A landscape with many valleys, sampled at points; each row gives a point and its height.
A ball rolls from a point to the lowest of its 2 nearest points, and stops where none of them is lower. Distance is the straight distance between rows; heights are no part of it.
Q562: [ 99  75 150 120  98 145 151 132 112  86 120 132 172 105 159 171 136 139
 125 117 117 156  94  94 117 153 121 104 135]  (h 232)
Q173: [130 134 138 122 160  95 126 145 146 126 107  91 157 104  86 112 147 184
 129  75 108 106  87  43 152 139  80 103 161]  (h 588)
Q610: [ 97  97 153 142  84 164 115  86 140 103  99 154 145 111 182 145 103 128
 102 126 124  51 118 112 110 134 164 168 154]  (h 402)
Q330: [ 72 120  91 131 150  94 110 132 142 201 120 174 107 156 142 120 140  94
  80 132 149 190 119 173 113 134 138  84 128]  (h 391)
Q547: [109 101 159 124 123 111 142 108 120  96 163 115 146 127 115 148 197 116
 125 138 127  90 142 152 175 150 144  84 147]  (h 686)
Q465: [133  94 117 146 130 137 108 130 153  50 184 153 124 128 141 186 159 113
 152 178 107 115 138 147 120 143 163 159 104]  (h 228)
Q624: [156 163 168 140 117  97 115 158 134 135 126 128 125 125 152 122 176 150
 120 126 109  98 147  88 150 155 180 162 171]  (h 264)
Q256: [121 147 129 141 146 109 106  68 133 197 160 127 123 168 121 118 121 177
  93 134 183  94 177 179 160  99 181 113 112]  (h 708)
Q500: [126 125 160 122 159 103 102 118 150  78 138 142 115 190  87 166 179 124
 119 146 158 149  72 167 112 114 143  75  99]  (h 429)
Q305: [ 70  85 130 137 135 141 167  99 110 124 167 123 142 120 126 138 191  98
 146 130 131 109 149 177 154 152 125  61 132]  (h 705)
Q253: [143 131  95 100 137 120 181 133 126 132 133 120  91 169  92  45  95  85
 154  92 132 110 203 182 154 151 126 156 108]  (h 225)
Q127: [122 132 148 106 113 109 140 133 104 165 128 111  92 160  98  99 138  92
 122  95 156 112 123 151 140 154 107 103 140]  (h 334)
Q981: [143 112 114 158 115 130 110 115 135  95 163 167 145  82 177 151 147 152
 101 131 136 115 132  47 150 153 176 190 171]  (h 415)
Q672: [146 149 138 172 125 161 125 124 163 119  81 161  79 103 145 126 135 126
 112 140 102 109  98 105  62 131 162 218 134]  (h 98)
Q451: [137 133  96 155 101 153 140 147 141  79 136 153 157  97 166 159 134 191
 105 132 124 129 136  34 129 141 154 150 163]  (h 394)
Q432: [121 158 146 172 131  95 100 114 154 151 144 148 102 115 145 129 161 155
  96 118 139  77 150 127 172 139 183 131 175]  (h 231)
Q632: [123 138 123 181 172 142  56  76 153 157 148 133 102 174 122 165 111 150
 114 153 167 121 130 175  90  63 143 111 103]  (h 214)
Q180: [126 146 149 124 149 149 154 147 101 124  91 103 122 108  84 102 169 121
 141 104  94 164 100 106  69 114  38  89 133]  (h 318)
Q822: [125 116  88 149 119 105 150 130  88 186 100 118 120 153 170 113  87 148
 112  92 133 191 179 101 111 177 115 126 130]  (h 468)
Q175: [119 117 151 163 159 135 111 120 153  50 115 120  71 172 123 185 177  76
 142 161 121 145  87 148  68 126 129 135 104]  (h 668)
Q72: [ 82 124  95 155 139 141 130 185 147 156 140 160 128 119 125 137 154  84
 142 135  95 176 146 179 115 136 106 118 132]  (h 775)
Q84: [160 139 116  84 109 132 137 187 140 113 105 108 164  94 106 119  58 171
 129 102 127 146  88  76 138 109  97 149 120]  (h 421)
Q307: [ 83  85 115 151 110 122 144 106 154  38 137 166 132  82 173 150 138 173
 119 142  97  84 149 133 165 174 162 131 180]  (h 296)
Q125: [151 142 122 141 166 111 102  97 108 156 121 153  41 139 120  98 100  85
  92 126 147 177 127 162  78 128 108 150 105]  (h 549)
Q447: [175 160 108 155 119 127 165 115 102 128  69 110 111 145 185  81  71 173
 127 106 122 118 195  68 102 135 146 145 109]  (h 332)
Q877: [147 138 152  92 135 137 113 142 121 137 127 126  90 165  90 125  96  57
 144 135 131 192  98 163 107 107  83 155 118]  (h 638)
Q808: [129 140  98 125 108 123 174 164  88 165 119 108 137 145 140 107  93 147
 146 103 126 180 189 111 122 143 114 130 125]  (h 484)
Q75: [177 160 132 138 148 109 136  93 117 131 152 144  58 138 107  47  96  99
 143 116 150  95 160 146 139 121 123 130  81]  (h 395)
Q19: [133 126 149 132 125  94 117 124 112 116 144 124 132 119 140 144 151 148
 104  81 141 146  90  42 183 158 127 116 186]  (h 151)
Q470: [130 152 127 132 160 114  94 174 145 159 161 175 116 122 122 118 163  88
 128 137 140 228 101 134 128 125 114 107 100]  (h 514)
Q394: [159 141 141  82  81 134 131 134  92  94 163 113 164  92 127 123  98 127
 154 122 121  68 107  90 150 118 123 136 139]  (h 728)
Q178: [120  87 146 148 150 101 109  94 169  62 138 164 106 181 126 183 186 134
 116 169 154 172  87 168 114 138 163  80  92]  (h 456)
Q382: [121 164 135 121 134 166 162 149  93 151  76 107 115 152 103 104 135 124
 148 129  97 188 154 127  52 110  65 104 124]  (h 347)
Q461: [143 128 118  93  83 150 140 138  68 129 171 131 154  94 143 147  73 116
 153 140 128 119 145 125 145 133 140 162 125]  (h 717)
Q159: [141 138  91 138  84 165 146 141 141 131  80 148 121 114 168 127  58 171
 102 134 142 126 137  77 102 130 145 182 133]  (h 21)
Q369: [130 167  86 168  98 126 141 107 103 142 135 121 136 103 171 105 118 184
 154 110 107  79 189  54 156 125 142 124 187]  (h 515)
Q202: [159 131 141  96  79 177 151 146 146  86  66 108 191 118 146 155 103 169
 103 154 137 104  97  64 128  95 153 161 126]  (h 79)
Q257: [ 95  91 135 150 124 116  98  96 127 146 157 148 127 110 155 167 125 125
  78 127 162 138 124 142 156 148 169 118 140]  (h 380)
Q733: [141 175 127 111 136 103 135 187 141 149  78 114  76 170 104 106 109 123
  95 112 106 162 125 154  90 161 133 176 135]  (h 157)
Q478: [108 119 142  72 158 125 131 131 141 149 135 100 158 188  54 142 171  59
 171 145 134 166  98 188 153  83 102 111 102]  (h 602)
Q636: [152 156  74 125 137 104 108 133 156 152 148 154 106 100 165  79  59 139
 138 145 116  73 161 148 141 131 189 185 118]  (h 174)
Q511: [145 140 130  48 167  75 132 138 152 179 107  97 100 160  33  64 155 104
 112 113 159 137  97 146 147 124  82 109 115]  (h 473)
Q616: [139 121 135 142 111 176 129 158 100 123 141 135 167 115 152 165 145 135
 158 142 111 197 145  86  89 113 121 131 107]  (h 330)
Q421: [117 125 117 119 137 124 150 173 123 164 131  93 160 135  91 111 216 123
 152 109 118 145 140 106 122 151  92  91 144]  (h 757)
Q462: [120 151 156 155 123 132  86 113 165 104 108 160  79 139 129 143 138 103
  93 139 127  78  99 152 117 123 167 137 131]  (h 148)
Q554: [155 157 101  94  80 132 170 142 115 105  93 127 136 129 157  84  20 137
 147 139 114  92 155 117 126 131 161 163 106]  (h 99)
Q12: [130 111 139  92 125 150 137 172 127 111 140  77 169 128  69 143 155 113
 178 122  95 105 123 146 133 113  85 119 127]  (h 561)
Q719: [134  95 122 109 100 116 151 103  77 154 124 123 112 141 151  95  38 100
 130  80 148 140 138 135 124 152  96 127 122]  (h 405)
Q641: [ 76 103 129  72 160 119 144 174 128 165  76  97 202 159  87 130 157 109
 139 129  97 176 110 149  99 125  65  96 138]  (h 756)
Q959: [ 99 129 116  95 125 103 142  84 103 203 147 148 112 188 102 117 122 111
 106 134 196 172 142 186 148 123 168  75 100]  (h 629)
Q517: [136 128 128  50 180 100 140 135 136 184 101 104 118 170  52  61 134  71
 146 124 136 187 108 156 122 120  53 132 120]  (h 436)
Q250: [128 119 132 175 143 131  72  80 118 177 140 123  89 155 136 150 127  98
 111 141 153 126 141 172 101 100 138 130 101]  (h 254)
Q962: [ 97  42 143 133 121 123 131 108 133  99 130 163 154 118 177 167 164 111
 115 135 137 181  88 117 120 186 131 111 119]  (h 282)
Q228: [152 119 195 131 132 105 102 129 159  52 121 122 130 136 120 146 190 133
 124 139 108  81 103 127 132 140 148 142 148]  (h 163)
Q44: [107 141  94 143 133 159 141 175 131 170 154 155 124 111 121 100 130  92
 165 108 110 180 164 141 115 142  82 113 128]  (h 781)
Q357: [163  64 154 114 154 135 123 144 157  54 115 122 149 127 113 164 176 151
 154 152  99 173  74  97  78 132  90 159 104]  (h 128)
Q985: [147 114 141  92 101 145 129 127  78 140 187 129 150 112 128 146 101  78
 172 140 144 136 132 148 146 109 113 135 108]  (h 706)
Q725: [110 119 141 140 151 107 122 111 103 145 161 151 132 117 140 121 187  95
 127 104 151 166 102  97 138 159 106  57 138]  (h 646)
Q690: [169 139 140 126 119 167 116 131  87 120 171 135 122 103 106 125 117  74
 179 130 125 135 133 122 110 113  76 122 105]  (h 692)
Q361: [108 106 135  91 128 136 118 194 152 105  91  87 165 167  98 186 132 121
 134 139  90 158  94 156 100 126 122 160 133]  (h 104)
Q79: [146 142 197 111 146 123 123 110 109 120  99  80 118 143  94 117 188 106
 130 113 107  77  90 128 101 127  94 123 137]  (h 247)
Q686: [133 104 174 146 114 143 112 120 115 112  82 126 134 136 157 163 170 134
  88 129 126 137 121  80  69 157 147 174 140]  (h 283)
Q556: [ 93  95  99 172 119 151 136 113  89 140 169 136 172  77 180 155 142 141
 148 113 118 139 153  90 133 144 123  99 136]  (h 675)
Q902: [ 70 113  90 175 156 144 118 140 165 154 177 147 124 134 111 161 168 107
 134 144 123 148 158 213 139 127 140  91 109]  (h 764)
Q194: [145 177  99 138 112 106 100 126 147 135 169 160 111  91 149 111 100 131
 141 160 123  59 153 138 154 127 206 171 137]  (h 204)
Q437: [153 122  97 158 130 121 107  88 116 147 133 135  80  93 171  79  69 133
 128  93 133  98 148 114 110 133  99 164 122]  (h 301)
Q839: [ 69 116 125 110 137 124 114 132 128 163 115 178 138 153 158 146 130  57
 105 141 138 203  90 164 105 138 117  97 110]  (h 362)
Q221: [146 109 183 133 124  94 115 125 128  66  99 128 151 117 145 136 187 166
 102 100 135 136 100  32 139 150 135 151 182]  (h 205)
Q676: [109 110 145 109  78 149 135 115  84 136 100 124 111 130 141 136  78 105
 119  94 127 127 107 119 101 143  92 126 137]  (h 370)
Q405: [ 71 102 129 157 101 126 147  88 109 108 115 132 152 108 175 162 126 153
  98  88 124 110 131  91 168 156 137 100 196]  (h 182)
Q642: [151 187 131 151 135 131 132 168 141 132  92 138  61 119 124 110 119 137
 112 117  99 126 117 125  78 141 140 181 129]  (h 130)
Q797: [111  71 152 149 132 113 125  75 149  56 161 160 114 159 155 186 157 139
 131 180 143 154 116 187 137 141 168  90  97]  (h 483)
Q644: [ 78  94 128  88 150 125 170 163 132 149 121  96 180 153  92 129 212  99
 157 125 108 151 118 166 127 148  88  77 132]  (h 742)
Q106: [171 187 119 105 126 151 160 174 151 127  62  88 139 120  85  94  91 173
 127 135 108 145 140  95 122  74  69 116  99]  (h 390)
Q903: [ 90 109 122 116 116 142 122 186 148 118 113 105 149 177 127 196 137  76
 130 146  96 183 111 172 110 134 142 146 132]  (h 135)
Q117: [133 136 182 114 134 137 125 126 105 105  79  82 131 119  82 119 153 136
 132 101  93 108  91 103  78 116  63 117 126]  (h 284)
Q337: [187 171 166  94 138 129 100 156 140 114 118 112 110 123 100 131 125 110
 154 137 106  91  87 116 111 106 137 196 109]  (h 180)
Q912: [101  96 130 157 146 129 117 142 142  82 119 132 111 161 133 165 201  87
 162 154  92 164 124 161  70 157 111  97 115]  (h 682)
Q325: [107 150  79 101 102 147 205 157  90 145 164 105 149  95 112 119  97 151
 174 104 123 121 161 125 178 147 126 113 163]  (h 520)
Q826: [136 145 121 109 106 165 153 199 119 122 128 109 175 112 114 154 133 153
 154 137 106 174 155 103 113 108  99 111 115]  (h 348)
Q884: [124  90 142  88 136  96 140 166 140  91 161 105 173  99 103 153 138 150
 119 117 114 129  83 124 194 147 137 121 140]  (h 801)
Q82: [111 109 157 162 156 107  99  91 118 138 160 173 127 125 142 142 206  97
 119 144 154 167 127 128 113 146 124  56 101]  (h 664)
Q910: [106 108 119 145 110 156 108 147 115 144 121 113 123 151 143 184 117  94
 122 141 111 138 151 167 103 138 148 158 129]  (h 173)
Q91: [117  98 147 137  82 170 123 107 132  42 117 145 163 115 159 161 130 128
 140 150 102  57 125 107 106 140 146 156 136]  (h 428)
Q623: [101 100  72 159 146 102 125 131 109 229 128 110 113 140 160 108 126 117
 125 111 140 171 186 150 117 158 108 124 133]  (h 445)
Q741: [138 103  77 156 130 142  67 112 136 152 175 127 134  76 173 121  99 150
 113 154 118  87 157 138 129 108 130 181 131]  (h 310)
Q217: [ 78  70 145 140 110 112 170 101 120  47 141 141 142  96 166 152 160 167
 121 124 109 113 127 126 177 180 145  99 194]  (h 252)
Q796: [ 75 122 134 125 162 124 139 111 144 123 162 156 162 180 120 175 166  98
 141 167 150 199 104 208 141 111 172  73  83]  (h 547)
Q864: [127 126 143 111 100 159 129 183 150  92  80 116 151 137 103 158 110 136
 122 122  90 120  93 130 105 128 112 148 134]  (h 69)
Q65: [160 132 154  92 140 121 118 152 121 118 123 130 100  90  93 105 112 113
 120 107 126 154  54  94 112 122  83 138 118]  (h 238)
Q560: [127 134 130  78 129 135 167 150  89 152  66  86 124 175 100  83 106 112
 141 109 114 175 147 143  84 125  60 127 135]  (h 372)
Q393: [ 59  83 125 138 139 110 129 120 139 130 131 172 160 121 178 155 159  81
 122 143 130 192  92 168 124 167 144  95 109]  (h 328)
Q377: [147 170 107 126 121 145 115 119 127 109 154 136  77 139 119 129  58  62
 157 152 129 101 143 161 118  92 133 174 107]  (h 610)
Q406: [164  98 169 121 165  96 112 139 164  68  98 100 155 110  94 162 176 178
 124 126  89 136  86  89  97 136  99 156 113]  (h 67)
Q233: [124 131  81 153 108 161  97 118 125 107 188 144 159  70 160 156 116 139
 144 171 112  87 168 114 116 124 153 160 132]  (h 280)
Q621: [145 106  48 155 166 111  91 117 150 168 183 128 101  95 163  65  69 160
 101 121 151 128 151 178 169 105 109 127 127]  (h 376)
Q995: [113 128 120 145 167 144 112  77 120 139 191 148 140 106 114 181 133 173
 104 173 148 104 154 188 182 110 196 107 111]  (h 738)
Q828: [114 164 126 189  98 150 149 101 121 107  87 126 138 116 177 117 136 189
 134 114 118  92 181  41 133 116 132  96 177]  (h 530)
Q425: [ 90 109  89 157 155  99  97 119 140 224 123 128  90 145 152 108 138 122
  78 122 151 144 151 166 116 143 117  95 140]  (h 420)
Q212: [ 99 104 119 163 136 120 111  95 165  75 164 163 135  69 159 135 145 147
 108 148 112  44 157 148 164 135 162 124 159]  (h 335)
Q527: [100 133 114  82 101 159 174 166 111 128 166 108 146 106  91 121 129 105
 160 120 112 102 129 162 166 127 116 105 148]  (h 540)
Q136: [138 120 144 158 123 169 116 142 101 131  97 120 126 127 139 160 160 126
 123 144 107 169 143  87  44 140 127 141 112]  (h 309)
Q177: [125 152 138 119 139 159 120 172 146 100 106 132  91 150  90 143 106  64
 138 129 112 201  79 146  84 110  91 172 129]  (h 648)
Q757: [ 99 138 157 105 145 109 123 110 130 124 133 148 126 189  72 143 158 120
  99 133 175 137  84 163 111 116 137  56 112]  (h 403)
Q840: [110  93 131  87 137  86 151 155 131 141 134  75 189 109 105 167 141 170
 116 104 118 141  85  96 199 164 123 116 171]  (h 792)
Q960: [118 163 167 170 134 104  86  99 166 127 120 161  89 152 118 128 163 147
  76 138 146  88 130 142 128 126 182 102 143]  (h 189)
Q646: [144 163 175 126 112 132 105  81 120 118 162 127 118 146 107 131 151 106
 145 145 143  42 133 150 159 102 167 102 120]  (h 463)
Q23: [135 105 160 102  95 140 149 125 156  43  57 110 200 116 141 141 128 198
 109 135 117  82 105  60 150 101 127 118 147]  (h 131)
Q215: [133 133 113 105 135 123 168 150 107 172 104  72 176 136  92  95 184 165
 161  97 131 166 143  67 135 124  63  82 145]  (h 767)
Q720: [143 103 130 158 108 114  80 101 130 140 157 152 129 102 182 166 129 137
  86 129 154 112 135  85 148 142 180 185 145]  (h 414)
Q259: [189 172 132 144 121  92 157 128  98 135 102 109 113 129 162  74 105 154
 156  97 119 105 171  61 124 156 154 154 127]  (h 306)
Q98: [124 172  84 151  91 162 153 176 133  93 124 140 156  91 145 143 107 182
 135 143 114 116 160  65 130 121 144 122 146]  (h 379)
Q638: [141 129 105 163 181 127 119 104 125 160 126 131  54 148 124  80  86  81
 135 118 118 158 187 186  93 118  86 163 103]  (h 573)
Q888: [128 124 148 140 164 157 109 152 147  65 124 137  93 139 100 170 155  61
 154 142 101 183  69 141  77 108 100 155 108]  (h 657)
Q358: [104 146 107 117  95 140 152 114 105 135 144 116 150  96 139 119 112 123
 159 146  94  35 164 153 151 129 166 146 158]  (h 479)
Q40: [130 139 109 105 132 114 150 195 136 145 167 148 124 105  96  89 109 110
 150  98 143 179  92 122 180 137  87 100 140]  (h 464)
Q164: [109  74 122 159 132 149  88  93 154 131 158 176 129  99 167 175 123 111
  92 141 150 154 101 150 124 126 157 135  98]  (h 343)
Q216: [113 139 110 101 139 112 153 159 125 154 185 160 151  96 103 108 144 105
 146 110 155 190  99 145 197 133 113  82 121]  (h 482)
Q283: [130 144  99 122  77 166 167 142  82 142 113 107 144 135 154 119  69 153
 155 137 122 135 204 116 108 107 119 119 110]  (h 500)
Q329: [ 88  82 129 124 157 126 158 108 138  82 170 155 150 134 135 190 157 116
 153 179 131 175 110 218 167 142 171  85  94]  (h 517)
Q53: [132 127 166 114 168  87 106 144 119 128 119 137 115 128  95 122 205 102
 102 117 138 152  92 112 113 143  90  74 141]  (h 626)
Q261: [124 111 126 182 155 122  56  98 180 140 158 154 128 118 160 151 147 186
  66 157 150  97 140 154 144  87 185 140 129]  (h 218)
Q458: [134 157 129 153 126 131  92  88 162 146 117 161  64 128 135  98  73 121
 102 122 153  70 109 171 123 106 156 144 118]  (h 202)
Q752: [131 150  68 170 167 113 107 130 160 175 157 150  65 122 113  53  95 133
 107 113 156 134 164 173 139 122 113 117 113]  (h 410)
Q788: [121 129 142 125 117 141 107 169 165  91 113 150 112 128 118 157 120 106
  98 124 124 107  80 134 114 139 144 154 131]  (h 107)
Q302: [175 189 139 122 107 151 169 153 119 120  48  92 114 124 127  95 108 170
 119 140 116 135 149  95 103  88 100 120 100]  (h 374)
Q86: [183 186 166 127 113 106 134 146 116 140  88 107 135 128 165 105 137 173
 140 128 109 104 153  55 114 134 171 182 144]  (h 285)
Q899: [161 133 113 153 109 172 124 126 155 131  93 159 107  99 151 123  86 134
 107 138 131  94 110  82  79 123 152 222 116]  (h 66)
Q162: [127 124 115 123 142 105 132  90 125 172 144 127  93 202 101  98  75  99
 113 128 184 140 171 210 159 119 155 119  91]  (h 660)
Q373: [ 54  95 112 117 135 132 176 131 112 154 150 126 154 129 118 149 192  86
 141 133 117 160 122 197 165 162 129  73 131]  (h 724)
Q483: [115 128 136 158 132 137  96 114 115 164 125 104  95 164 123 162 149  80
 132 135 118 114 156 163  91 121 132 139 124]  (h 212)
Q781: [115 157 130 108 159 105 132 168 152 156 180 177 148 137 103 107 181 100
 140 133 162 220  98 157 162 123 120  82  89]  (h 502)
Q857: [138 135  97 155 151 146 107 114 140 145 143 150  67 143 120  92  56  78
 155 143 129 127 172 192 117  90  93 163 118]  (h 591)
Q356: [102 113 122 191 165 138  63  84 186 122 143 165 116 155 116 170 147 164
  82 146 150 128 124 179 102  89 161 101 105]  (h 165)
Q449: [158 132 137 117 122 104 116 150 114 135 129 131 105 105 126 111 115 131
 113  89 152 158  78  68 130 154 109 132 145]  (h 203)
Q626: [155 143 105  83 124 116 161 190 129 125 138 120 139 111  88  74  62 156
 165  94 129 137 114 104 173 125  77 136 140]  (h 442)
Q856: [155 139 113 114 116 116 174 135 112 116 112 131 110 152 137  52  47 110
 150  97 113  85 176 154 136 150 133 154 114]  (h 156)
Q367: [146 142 123 159 136 141 111 118  98 141 191 151  99  93 125 116 158 101
 155 119 140 105 151 112 129 127  97 100 114]  (h 677)
Q932: [148 182 113 159  83 152 155  96 113  98  69 126 114 115 181 108 105 176
 123 133 145 104 144  20 148  91 130  98 144]  (h 546)
Q859: [102 119 106 175 155 141 111  92 150 156 189 130 132 130 110 165 165 136
 118 162 133 102 173 203 157  97 161 100 118]  (h 751)
Q58: [109 109 162  97 145 100 158 119 113 135 165  97 161 141  95 154 192 140
 103 140 150 124 130 167 198 150 179  97 153]  (h 667)
Q150: [167 174 122 111 113 122 115 147 133 125 147 119  83 170 113 124  79  87
 162 148 136  79 141 182 149 102 170 179 104]  (h 624)
Q772: [167 118  95 147 157 105 121  85 115 134 161 149  79 103 144  56  56 107
 134  90 145  88 170 138 140 132  98 134  96]  (h 346)
Q631: [110  96  83 158 109 150 124 106 149 154  93 123 137 103 193 131  75 181
  89 118 134 104 146 106 127 131 136 174 164]  (h 78)
Q824: [129 128 121  98 127 107 162 138 113 173 128 111  91 172  98  67 114  83
 137  98 155 154 158 167 156 156 101 120 126]  (h 292)
Q15: [156 154 118 104 133 136 141 179 163 118  68 111 151  93  92 118  78 192
 118 117 115 167  96  64 115  86  75 146 108]  (h 407)
Q653: [100  85 125  87 150  79 142 141 126 155  84  74 213 129  91 163 132 168
 112  99 118 150  95  76 151 131  92 101 142]  (h 779)
Q426: [101 126 124 149 128 126  93  68 151 120 164 147 138  78 160 135 114 148
 104 165 137  35 129 166 177 109 179 122 156]  (h 367)
Q913: [136 172  89 112 110 166 161 195 135  84 116 118 175  96 115 136 123 184
 144 151 106 119 144  83 142  99 115  98 125]  (h 365)
Q27: [182 188 145 132 110 132 153 106 134 103  61 109 132 113 142  89 118 190
 130 108 120 112  97  19 141 101 117 114 156]  (h 562)
Q782: [156  91  84 142 143 128  70 102 146 174 171 109 109 100 187 107  79 156
  98 134 154 124 128 164 140  93 120 154 122]  (h 344)
Q787: [122 147 135 135  89 181 128 127 122  63 109 134 152 116 145 151 120 125
 157 147  85  52 145 118  90 113 129 133 129]  (h 446)
Q921: [120  74 149 106 159 128 119 151 152  96  97 142 176 112 136 147 169 127
 137 131 110 209  64  93  80 148  81 122  99]  (h 181)
Q471: [128 115 144  86 151 125 126 155 145 144 137  85 136 163  42 125 170  80
 164 129 120 119 116 166 144 102  76 126 114]  (h 581)
Q815: [117 128  90 111 101 129 200 149  82 177 141  86 150 142 138  98 116 150
 157  92 133 156 178 119 160 157 115 105 158]  (h 501)
Q992: [112  84  88 139 124 114 161  91  83 177 161 120 119 111 171 107  52 116
 124  96 153 140 156 155 166 147 124 124 135]  (h 443)
Q102: [184 157 180 104 125 138 109 138 143  72  99 111 161 103 116 140 156 144
 157 151  80  72  87  76  99  97 145 188 130]  (h 149)
Q833: [161  70 144 143 120 151 116 129 146  45 143 156 126 130 147 170 178 125
 151 163 121 147 106 114  92 152 130 170 107]  (h 186)
Q497: [129 123  92 141 119 139 113 142 128  72 194 141 154  83 142 173 150 129
 142 182  99  99 151 138 144 141 174 152 121]  (h 257)
Q252: [ 99 141  98 152 106 136 140 107  94 166 147 105 142  93 153 114 107 156
 134 123 111  60 183 125 153 135 153 131 166]  (h 496)
Q975: [181 182  93 139 118 114 141 152 108 132 151 134 107 106 139  72  94 151
 159 111 124 103 166  82 131 153 140 153 127]  (h 329)
Q97: [ 98 101  97 139 130 125 133  95 109 181 172 139 124 109 149 127  97 118
 113 118 158 130 141 176 170 124 135 109 123]  (h 422)
Q758: [152  89 191 127 117 125 129 121 129  69  67 122 165 147 152 164 169 160
  76 125 134 134 109  60  99 145 134 178 152]  (h 251)
Q468: [117  61 147 106  90 154 158 138 138  49  92 121 197 120 139 169 131 184
 121 136 116 127 104  90 127 132 114 106 134]  (h 185)
Q548: [101 153 116 133  97 167 132 135 121 114 126 119 131 129 129 135 110 101
 171 146  92  39 151 152 108 108 137 141 141]  (h 462)
Q372: [168 123 188 121 149 112 106 137 168  70  77 108 154 115 112 134 177 170
 133 130  77  87 102  78 114 124 125 168 132]  (h 115)
Q300: [157 151 142 108  80 142 125 114 101  71 139 135 176  83 142 107 128 148
 161 135 121  59 112  43 122 116 140 130 151]  (h 737)
Q61: [124 129 156  74 143 116 109 131 117 160 138 127 147 176  99 133 135  56
 154 145 153 196  85 158 139 101 108 114 102]  (h 621)
Q769: [138 139 129 156 151 133 102 135 123 159 140 165  77 124 128 145 142  78
 121 143 137 211 111 127  80 121 119 156  99]  (h 528)
Q837: [177 187 123 130 111 127 185 131 116 119  37 100 103 147 162  82  77 176
 105 132 122 138 167  86 111 118 135 120 103]  (h 356)
Q103: [129 140 108 136 144 130 105  63 118 171 183 131 124 122 122 142  92 191
  98 156 165  85 159 189 176  88 195 120 118]  (h 725)
Q970: [131 144 143  94 126 115 156 134 108 164 177  94 132 135  90 150 154 138
 108 142 153 121 137 170 205 142 188 120 133]  (h 652)
Q596: [152 172 132  98 111 120 129 150 126 150 176 110 108 161  92 127 111 107
 135 147 147 100 141 187 172 108 174 145 112]  (h 636)
Q114: [147 135 186 119 149 108  99 113 129  88 110  87 110 174 103 149 183  84
 139 132 113  71  91 147 121 112 126 115 124]  (h 211)
Q581: [116 112 117 165 127 121 124 113  98 154 179 151 135  86 154 134 164 114
 146  99 141 153 131  89 138 150 105  87 152]  (h 661)
Q711: [ 81 106 114 165  97 136 129  89 115 161 103 115 136 121 191 147  98 164
  88  98 130 113 144  86 135 150 141 132 185]  (h 129)
Q723: [108 149 148 110 119 109 124 123 137 143 132 143 103 165  87 123 134 104
  89 118 158 119  98 168 149 132 137  74 127]  (h 371)
Q499: [ 98  88 138  92 143 120 142 149 133 147  70  82 215 150 103 152 152 148
 132 132 105 170 105 111  99 113  69  84 118]  (h 766)
Q288: [130 132 146 147 100 162 121  89 100 133  85 134  90 102 160 113  75 124
 116 105 124  92 118 107  81 129  91 145 131]  (h 342)
Q927: [144 125 119 165 150 102  89  75 153 154 107 142  71 106 180  70  75 148
 105 104 137  70 126 132 126 124 146 160 129]  (h 256)
Q952: [146 121 108 140 148  75 129  81 118 198 145 109  91 168 130  93 111 145
  94 123 174 114 189 177 154 143 166 124 103]  (h 687)
Q128: [115 121 166 157  95 133 103  70 132 129  83 150 101 112 175 117 113 115
  92  96 130  69 113  88 102 143 139 157 155]  (h 373)
Q81: [ 58 137 119 111 152 145 154  91 128 153 161 150 164 206  79 152 167 102
 158 144 164 183 128 206 138  97 159  70  93]  (h 572)
Q813: [144 115 136  55 147  94 145 153 109 178  96  97 136 190  93  80 108  91
 146 129 123 230 139 153 113 137  74 154 122]  (h 404)
Q121: [196 173 154  89 138 115 115 155 136 108 123 124  91  98  82  92 102 112
 141 116 124 111  74 122 131 112  99 171 111]  (h 210)
Q983: [ 83 134 125 126 134 142 136  56 118 189 157 144 130 190  76 137 148 115
 136 135 187 153 144 202 139  95 154  81 104]  (h 601)
Q243: [161 155 150 126 122 126 139 146 131  97  99 108 157 103 118 118 138 187
 137  92 123 118  90  27 140 113  87 103 162]  (h 574)
Q306: [154 138 163 115 183  65 107 143 154 130 110 102 126 102  77 118 196 154
 105  93 124 128  87  75 134 142  87 106 152]  (h 607)
Q168: [148 148  79 123 111 126 119 126 146 122 100 153 120 106 178  71  32 140
 161 154  97  72 156 122 102 127 184 199 125]  (h 141)
Q270: [154 152 120  92  71 157 159 163 137 117  79 120 148 132 153 125  55 175
 128 135 121 106 124  89 129 121 170 175 116]  (h 61)
Q309: [172 164 162 126 123 128 125  79 106 148 148 129  79 150 115  87 121  95
 150 125 169  74 145 156 139 105 129 114  92]  (h 430)

Two balls start at each pair of points below. Name the first point that both come to, or write never.
Q72 / Q912 | Q270
Q796 / Q393 | Q270
Q305 / Q127 | never

For each start below, name the point where the ball stops.
Q888 | Q159
Q981 | Q19
Q511 | Q406
Q621 | Q406
Q309 | Q864
Q125 | Q259
Q373 | Q259
Q983 | Q159
Q815 | Q159
Q84 | Q259
Q212 | Q159
